Each row is a point on a tangle of strands that fork and nearly touch. The rows are in no order.
Points whose rows are less than 101 apart are linked; no others are. Some points are linked to none.
daz: [ 17 -29   0 -13   8  18  -1 -25  21 -21 -31 -19  28 -51 -48   3  25  -7
 -29 -15   7  -4 -22 -15]
raz: [ -4  25 -19  20  27 -51  -8  -7 -55 -12 -18  24 -15  28  11  -9   5  30
  28  18 -35  -2  14  43]
dukop: [ -2   9 -50   6  19   6 -23 -25 -16  -9  35  39 -10  10  19  14 -11  -1
  11  12 -34  -6  10   5]
rup: [  2  33   1 -26 -12 -29  -5  15 -28  39 -23  17 -18  -9  43  12  16  37
  29  27 -11   8 -15 -14]
Fub: [ -1 -30  27  10 -25   2 -39  17   4   5  25   6 -27 -41  37  22   0 -27
  -8 -14  -2  -5   3 -23]
kor: [ 16  20 -42 -22  -4   3  -5 -22  15   3 -23  -1 -25 -16   7   9   5 -16
 -20  15   8  12  19   2]
Nukip: [  7   2  -5  46 -15   0  -1  58 -19 -33 -25  16 -19 -15   3  30  -8 -18
 -48  21   4  -5   8  -9]
tovom: [ -4  -6  12  12  10  15  17 -45  19 -58  22 -19  30  18 -34  43   7  23
  -7  -4  28 -49  40  30]
gezar: [-41  -8 -37  21   0 -39  14  31   8  -6  16 -17  -9  15   5  11   3   2
  16  38 -11 -23  42  20]
git: [ -6 -17 -38  11  11   3  17 -47   5 -30   2  11   8  21  22  16 -12  11
  31  29  17  62   1   3]
funap: [ -2  32  11  17  -8 -31  -3  -4   5  -4  -2  30   3  27  14  13   1  -9
  18  16 -69   5  -9  14]
suk: [-35   5  -2   6   1   7 -17  36  -7  20 -32  -3   9   0   4 -38  -1 -28
 -22  -6 -25   1 -34  -4]
puni: [ 11  15  26   9   4   6  -6  -6   8  -9 -41 -10  11  16 -42 -29  -6  -5
 -23 -48  -7 -15 -13  14]
luzer: [ -4  -8 -61   2  34   3 -11 -41 -10  -9  20   8  -7  24  24  -5 -10  21
  28  43  13  11  20  35]
ruvu: [ 19   6   9   3 -17 -10  -5 -28   4  -3   1 -21 -16 -21  -1  -1  11   2
  22 -42  11  32  -2   3]
Nis: [ 20 -19 -12 -11 -30  -3  23  -2  -1 -22 -23 -24 -18   0 -59  13  -7   1
 -30  -7  21  13  30  21]
Fel: [ -7  31 -16  -1  15 -26   9   4  14   5  13  33  36  -3  21  -9  13 -16
   1   7 -43   3  -9 -34]
ruk: [ 28 -32  33  16  24  18  84 -56  -3 -35  19   2  60 -31 -24  -2  10   6
   3   3  52   7 -17  20]
Vagu: [ -1 -33  18 -21 -29  20  27 -39  -2 -23 -17  -7  22  -9  10 -37  19  -5
  -9 -25  20  16 -27 -26]
pamam: [ 20  -3 -35  -4 -19  -1  35   4   2 -53   1 -29 -17  26 -12   5   1  20
 -18  38   1  16  31  24]
Zes: [ 21  15  67  -3   6  15 -19  71 -12  15  -7  16 -10  -2  20  22 -25 -52
   9  40 -13   6 -34 -42]
Lemef: [  0 -36  10 -33  36  13 -23 -18  34  14   1  -3  14   9  22 -16   7  14
 -13   7  30  -2  -1 -25]
kekoz: [-22  32 -37  -4  15  18  17  -2  -8  21  25 -11 -15  23   4  23  -2  20
  23 -13  18  18   2  -7]
Moled: [-29  14   9  24 -10   2 -31  12  33   8   2  12  10  23  17  31  -1   3
  -6  30 -37 -10  -8  18]
sela: [ 26  40 -12  -8  -1   8   5  26 -12  23 -14  36 -22   2  18  -9 -26 -24
  -9   6 -21 -40  -3 -26]
Ruku: [ 24 -39 -21   0   6  25  32 -38  25 -35   8  -6 -18   3   6  27  -7  17
   9   0  22  27   1 -24]
paz: [-31  21  40  14  -3  -7 -57  27  -1  33 -13  26   8   4  37  24  -6   3
  -1   4   1  -6 -11  -6]
misug: [ 46  22  20   1  25  10 -22  42  24  -3   0  12  -3 -26  -9  36 -15  -4
 -21   5 -12  -3  -5 -38]
tido: [ 31 -49  11  -1  15  -5  17  -1  12 -15  -2  -7 -19 -10 -11 -18   9  11
 -24 -31  20 -43  13 -23]
feso: [  3  24 -20 -16  15 -39  22   1 -37  21   2  23   4  28  13 -16  16  45
  29  28 -17  22   1   8]
gevag: [ -8  17  20   7 -46 -14   6  11 -18  -7   3  22  -4  34  22  -6  -2  37
 -11 -20   8 -22  20   4]
goge: [  8 -45  -8 -15  22  -3  12 -29  25  10  19  -4  33  -4  11 -33  12   8
  -9  32  49  31  20   5]
Kofen: [  3  19  28  -7   9  13 -42  67 -27  28   2  10  20 -18 -21 -11 -12   8
 -27 -16  13   4 -11 -14]
subig: [ 32  11 -11   5  -5 -15  27  28  -7 -33  -9  -7 -52  34   8  15 -10  15
  -9  13 -26  -3  14   9]
giz: [-12  37 -46  14  31 -11  14   6 -35 -31  33 -23 -20  32  -9   5 -12  -6
  36   1 -39  -6  22  34]
gipop: [-38  15  10 -26  17   3 -38  53 -13  17 -47 -16  -1 -33  15 -14   1 -18
  15  10 -10  25 -50 -29]
mal: [ -4   7  20  11 -10  -1  -2  46 -42  44 -16  40   6  -3 -16  -3 -19  13
  39  27 -68 -18 -43 -13]
fasis: [-27 -42 -34  38  -6  -5 -19  -6  -5 -23 -14  -5 -21  20  22 -24  -4   4
   1   3 -14 -12  -4  24]
rir: [-22  21  -6   0   4 -18  13 -15  22 -15  21  16  36  29 -18   6  -6 -19
  -8 -17 -11  22  23  -9]
Kam: [ -1   7   6 -28 -20  16 -18  18   4  21  21 -12  30 -25 -54  -9  -2  -3
 -21 -25   4  18   1  -7]
zuruz: [  7 -16   1  10  28   3 -46  48 -29  28 -12   3 -20 -14   8 -31  -5  -6
 -26  -5   4  -8 -14  -1]
pako: [  2 -65  13   7  15  16  54 -51  25 -19   3  -2  48   2 -11 -21  -6 -10
  -9  27  54  10  13  19]
diboz: [ 12   2  13 -28 -25  -2   3  -7   9 -24 -38   4  28 -10 -17 -24  -5  -6
  -7 -22 -18  38 -25 -39]
butep: [ 23  44   9  17 -22  -3 -20  51 -15  20   7  15   3 -24   7   0  11   8
 -21  35 -31 -14 -13  21]
kego: [ 33  19  -2  -3  23  10 -29   8  33  -5 -23 -22   9 -53 -20  -3   7   8
   2 -15 -10   4 -24 -24]
bonag: [-20 -18 -28  12   3 -23   9  12   6   6 -25 -11  12   8  -1 -37  12  11
   1   2   7  13  -3  -1]
Kupof: [  0   7  -5  33  14  23  47 -60  -6 -79 -23 -22  12  13   1  16   9  14
   5  -5  40  12   4  28]
Retud: [  1  27 -45  11   7   8  30 -17 -33  -9  29 -14 -11  26 -11 -22 -13  21
  43 -19   9  11   5  26]
Guv: [  4  16 -19  11 -19  -9  16 -42   5 -14  -2  12  -9  53  11   0 -21  10
  44  26 -40   0   3  33]
Vod: [-20  18  34  26  -5 -26 -27  42 -34  48 -28  48  11 -13  25  14 -12 -15
  29  36 -25 -21 -17 -11]
dabok: [ -2  38  13  39  23   6  -2  44  11  -2 -19  -5   5  29 -22   1 -10  15
 -13 -27 -17 -25 -16   7]
Dul: [  5  15  10 -21 -49   3 -11  31  19  21  20   2  16 -33  -6  -2   7 -18
 -38  20 -12 -16  16  -6]
nanof: [ -7  14  -7 -22  15 -22   7 -21  30  25 -22 -24  18 -14  19 -45  21 -27
  15   9  15  18  -4 -10]
voki: [-15  11 -33  47  34 -41  -6  41  -5  11  10   4 -25 -17  10  21  -5 -16
  23  16 -18 -30  25   5]
Naka: [-43  18 -20   0   5 -12  -2  24 -22  12  13  26   2  31  -4  26 -18  -5
  -7 -13   3  17  21 -14]
dolev: [ -4   4   4 -49   6  20 -33  -4   8  49  -7 -32  -5  -9  18 -28  -1  29
  42  12  30  15 -26  -3]
vumo: [ -3 -16 -12   3   5 -19   9  41  21  18   6 -12 -26  -7  18  33   4  14
  27  14 -18  17 -12 -37]
riri: [  3 -28  50 -33  -3   7  -8 -42   9   2  -8  -8  38 -19 -55  18  15 -15
 -20 -35  26 -17  -6   1]
tefu: [  3   8  51 -11  14  10 -22  -4  -9   5 -25  -1   7 -22 -48  15   1 -30
 -38 -59  20 -36   0   1]
tokof: [  2  -9  18  27 -28 -12  -2 -25  38 -17 -13 -20   4  49  -8 -14 -14  14
  21   7 -10  -4  11  43]
ful: [  3 -15  16   1  31  28  28 -73 -20 -11 -28  -8  26 -15 -26  10  13   5
  11 -41  68  16 -27  16]
sez: [ 32 -18  22 -14  11 -18 -32  -4  17  -6  24  25   2 -44   4  19  -6 -12
  -7 -29  -1   0  18 -43]
Zugu: [-29 -26  43 -29 -17  14  17 -15  10  -4  -9 -24 -10  -9  11  -3  19 -45
 -21 -41  13  -6 -13 -28]
Lor: [  0 -38  33 -16  10  14   9  32  12  -2 -14  -3 -22  -1  12  -2  -3 -24
 -37 -18  13 -33  -4 -48]
zup: [-21   0   2  19  12  29   4 -14  20 -21  22 -23  -9  29  -1  16  11   6
 -20 -13  11 -31  14  24]
kapuv: [ -2 -24  -1 -20  -8   9 -30  20 -17  41  20 -25 -20  -4  13 -24  13  24
  19  16 -18  25 -36  13]
niren: [  0  16 -28  -2 -14  -9  27  25 -19  -2  -9  13 -27  31   3 -23 -12 -23
 -27  14 -28 -20  13  10]
Sumu: [ 14  13   1 -21 -11  -1  18 -54  28 -21 -29  18  29   5 -26  18 -10  -8
  -6 -18  15  21  14 -22]
Ket: [-26 -26 -18  22 -26  33  -2   5 -23 -21   7  -9 -41  11   9   1  -2  -7
 -33 -19   7 -28   5  20]
Reraf: [-22  -5  -6  26   7 -19 -16  31  10  20   0  -4  -6  18   6  41   1  54
  41  27 -24   1 -12   5]
gon: [-25  11   0  20   6  11   9 -14   5   0  50 -35   1  16  24 -18  39  -4
   1 -13  -3  12 -11  33]
sepup: [ 15  10   6 -41 -11  11 -16  28 -12  38 -20  26   1  21   1 -27 -28  13
   8  26 -38 -15 -29 -20]
kos: [-16  -5 -16  25 -28   6 -24  32 -40  24  30   8 -20 -13  10  -7   6  -1
   2  19 -44  -7 -19  33]
gupe: [  9  31 -24 -46  14 -14 -19   1 -12  28 -15 -10 -22 -37  23 -20  17 -30
   5  21 -15  32 -12  -4]
Sava: [-22 -43   1  20 -27  -6 -26 -14  24  10  45   2  -3  -9  12   4  -7  -9
  19 -20 -10 -11  14  -5]
Keta: [-26  18  28  -3 -36 -18  16   3  10  10   2 -14  -4   4  -5  27  15   4
 -15 -29  41  -9  40   3]
lobor: [ 46  30  38 -41  19  -4 -18  52 -13  18   3  16 -19 -12   3   6 -20 -26
  -5  15 -24  24 -11 -35]
mem: [ -5 -47 -17   4 -17  30  37 -47  32   3  16 -19  27 -34 -25   3   1  -9
  14   5  49 -12   9   1]
vor: [ -1  13 -34  -3   7  14  28 -47 -18  -4  15 -11   8   2 -13 -27  -3 -16
   7  -9  40  42  18  33]
mik: [ 19 -19  38   2  14  -1  24 -57   6 -28  25 -12  23  -8 -29  25  38   0
 -19 -29  33 -24  13  27]
rezot: [ 45 -11 -24 -18 -14  10  24 -16  20  -2  35   0  -5 -14  17 -12   8  28
  13   9   8  -5   7 -23]
Sazaf: [-13   5   6 -24   8  49  18 -65   0  18  14 -12  13   2  -2   0  -3 -12
   8 -31  55  20  -7   6]
Noz: [ 20  11  31   3  -4 -31 -20  22   8  16   8  -6 -10 -32  14 -23   2 -43
  26 -19 -50   3 -17 -14]
kizad: [ -1 -12 -18  27 -33   3 -14   8  -3 -31  -5   8 -18 -36  -7  33   0   4
 -36  -6  14 -34  32   6]
zug: [-32 -13  18 -12   4  19 -45  -7   6  17 -21  14   6   8  10  14 -16   9
 -10 -27  27  -1  -6 -21]
pokab: [ 19 -15  24  -4 -47  -5  26 -28   2 -17   5  -7 -23  43   7 -14 -10  25
   6 -15  23 -11  26  22]
mavot: [ 17 -26   7 -32 -41  33  26 -19  29  14  36 -13  30 -12 -19 -17   2  23
  -2   8  28 -14   5 -12]
tabis: [ -7  10 -36  27  52 -42 -12  29 -50   2  12   9 -25   4 -13  -7  -2  -8
  12  20 -40  -6  20  39]

Follow the links from the first point to the second, and from the first to the third. Name the last point that the two ways share.
niren; ful; Zugu: rir
Lor; tabis; ruk: rir
Vagu; niren; gevag: funap
kos; dabok; kor: bonag
suk; misug; dabok: riri
Sazaf; pamam; Keta: funap
vumo; rezot; ful: Moled
ruk; gevag; pamam: paz
gevag; Sazaf; tabis: Retud
diboz; luzer; pamam: paz

A fork is a point with three links. Follow the links from the first point to the second and name the forks in between, in order.
dolev; kego: suk bonag Ket zup riri
mavot; ful: pako paz Moled funap rir Retud
Fel; pamam: funap Moled paz
Sumu; rezot: rir funap Moled paz pako
feso; subig: tabis Retud rir funap Moled paz
misug; dolev: riri zup Ket bonag suk
Naka; Nis: rir funap Moled paz
